Points on a hilly landscape, in no order, each with its height.
A ball rolls from a point to the lowest of its 5 nearest points, and stops where none of them is lower. Distance is the straight distance between rows; heights are no part of it.
j274: [168 185 123 175 112 177 175 152 193  95  81 126 145 117 161 117 172]  h=355
j749: [ 96 108 144 136 137 142 116  88  81  79 102 124 116  75  89  86 158]  h=79
j276: [113 166 101 120 142 112 176  92 190 183 126 127 154 167 154 126 156]  h=288
j918: [137 190  96 163 145 146 171 136 178 108 125 156 150 132 128 120 166]  h=160
j687: [111 120 131 139 133 148  91  82  90 131 119 104 105 105 138  98 116]  h=128
j781: [137 182 111 158 134 131 186 112 193 112 112 147 168 153 128 113 173]  h=184
j259: [112 167  92 140 163 109 162 114 158 122 153 152 145 146 124 116 144]  h=173
j452: [ 93 117 108 100 143  77 155 131 138 198 153 120 106 163 166 154 118]  h=594
j43: [116  93 157 118 127 137  94  75  87  96 105 115 132  97  95  86 133]  h=235
j140: [126 149 100 143 167 135 129 149 115 116 158 156 104 126 138 127 135]  h=167
j235: [116 141  87  88 147 116 175 127 180 202 140 138 129 151 178 160 164]  h=142
j690: [152 105 140 117 141 101 108 161  99 100 150 154 120 157 121 145 105]  h=226
j508: [132 133 114 134 165 111 123 150 106 106 156 154 106 145 130 130 121]  h=197
j362: [177  96 152 110  58  94 114 186 137 130 158 142 190 153  65 175  95]  h=312
j255: [124 108 135 120 151  73 126 142 107 111 155 147 124 167 117 137 101]  h=210
j962: [121 160 100 155 154 163 118 129 115 134 141 133  91 111 149 122 135]  h=343
j257: [191 105 161  98  68 126  98 194 135 131 162 146 166 132  86 176  99]  h=311
j648: [190 100 167  90  91 143  82 178 123 129 147 142 146 138 110 169  96]  h=342
j792: [ 96 134 105 130 158  76 158 114 141 146 160 134 131 166 131 126 115]  h=289
j419: [120  93 165 109 135 156 111  98  82  74 100 129 115  83  81  97 166]  h=21
j600: [ 99 169 100 167 133 175 122 102 137 146 117  99 111  83 149 100 134]  h=313
j568: [139 194  97 167 137 179 157 141 170 122 116 142 126 108 142 122 164]  h=153
j313: [148  87 160 110  94  64 125 151 115 127 138 128 157 185  98 158  82]  h=281
j830: [158  91 162 104  75  75 121 165 125 131 142 131 180 181  84 163  84]  h=291
j189: [128 176  88 158 160 156 142 143 139 120 146 153 118 118 141 126 152]  h=88
j37: [ 87 115 136 156 140 155 135 109  94  78  95 121 105  54  89  90 175]  h=93
j898: [152  91 152 111 119  74 116 157 106 107 146 143 142 173 108 151  88]  h=237
j893: [ 95 157  99 135 161  94 165 104 158 153 151 137 139 161 129 122 131]  h=256
j288: [116 114  71  75 148  94 173 162 171 184 148 159 134 138 184 175 168]  h=133
j871: [155 107 147 113 137 151  79 135  92 127 136 130  95 130 149 136 106]  h=295
j104: [175  95 162 100  98 103 102 179 118 108 145 152 158 156  98 166  94]  h=283
j273: [135  96 161 104 116 149  71  89  96 128 115 107 122 120 129 106 100]  h=190
j168: [132  82 156 104  94  56 132 144 110 161 130 111 135 196 126 163  86]  h=340
j153: [ 87 120 123 149 133 144 106  75  92 107 110 100 114  87 117  80 133]  h=98
j842: [116  91 137 105 113  58 136 143 110 180 140 113 116 183 148 162  97]  h=321
j62: [117 104 172 120 138 178 121 119  70  93  84 121  81  70  81 107 186]  h=104
j233: [132  83 171  91 111 144  80  81  99 104 113 119 144 104  89 101 113]  h=405
j919: [158  93 174  81  92 154  67 110 120 148 127 104 141 119 115 126  86]  h=227
j841: [154 111 139 115 143 140  91 150  92 115 145 146  99 138 142 136 108]  h=292
j588: [152 191 116 171 110 197 162 139 189 119  85 111 134  98 166 119 158]  h=233
j285: [ 77 145 113 170 126 152 124  79 121 118 103 101 126  71 122  83 138]  h=123
j634: [141 177 136 175  92 197 159 119 203 113  60  79 148  84 172 110 139]  h=341
j175: [137 134 113 136 160 149 101 140  97 124 144 141  89 124 151 130 125]  h=274
j994: [108 101 106  93 137  72 156 160 123 197 147 125 100 160 173 173 124]  h=20
j135: [ 74 154 109 178 118 156 153  88 154 100  89  97 142  49 113  88 150]  h=286
j700: [102 175 109 180 102 186 147  99 179 127  83  87 143  71 144  99 136]  h=412
j438: [ 99 112 121 107 140  64 146 126 125 171 152 119 114 178 148 147 100]  h=666
j300: [139 124 130 126 147 157  87 125  89 133 137 122  88 122 151 124 115]  h=245

Where does a ball stop that starts at each point below?
j135 -> j419
j600 -> j419
j276 -> j994
j300 -> j419
j700 -> j419
j634 -> j189
j508 -> j189
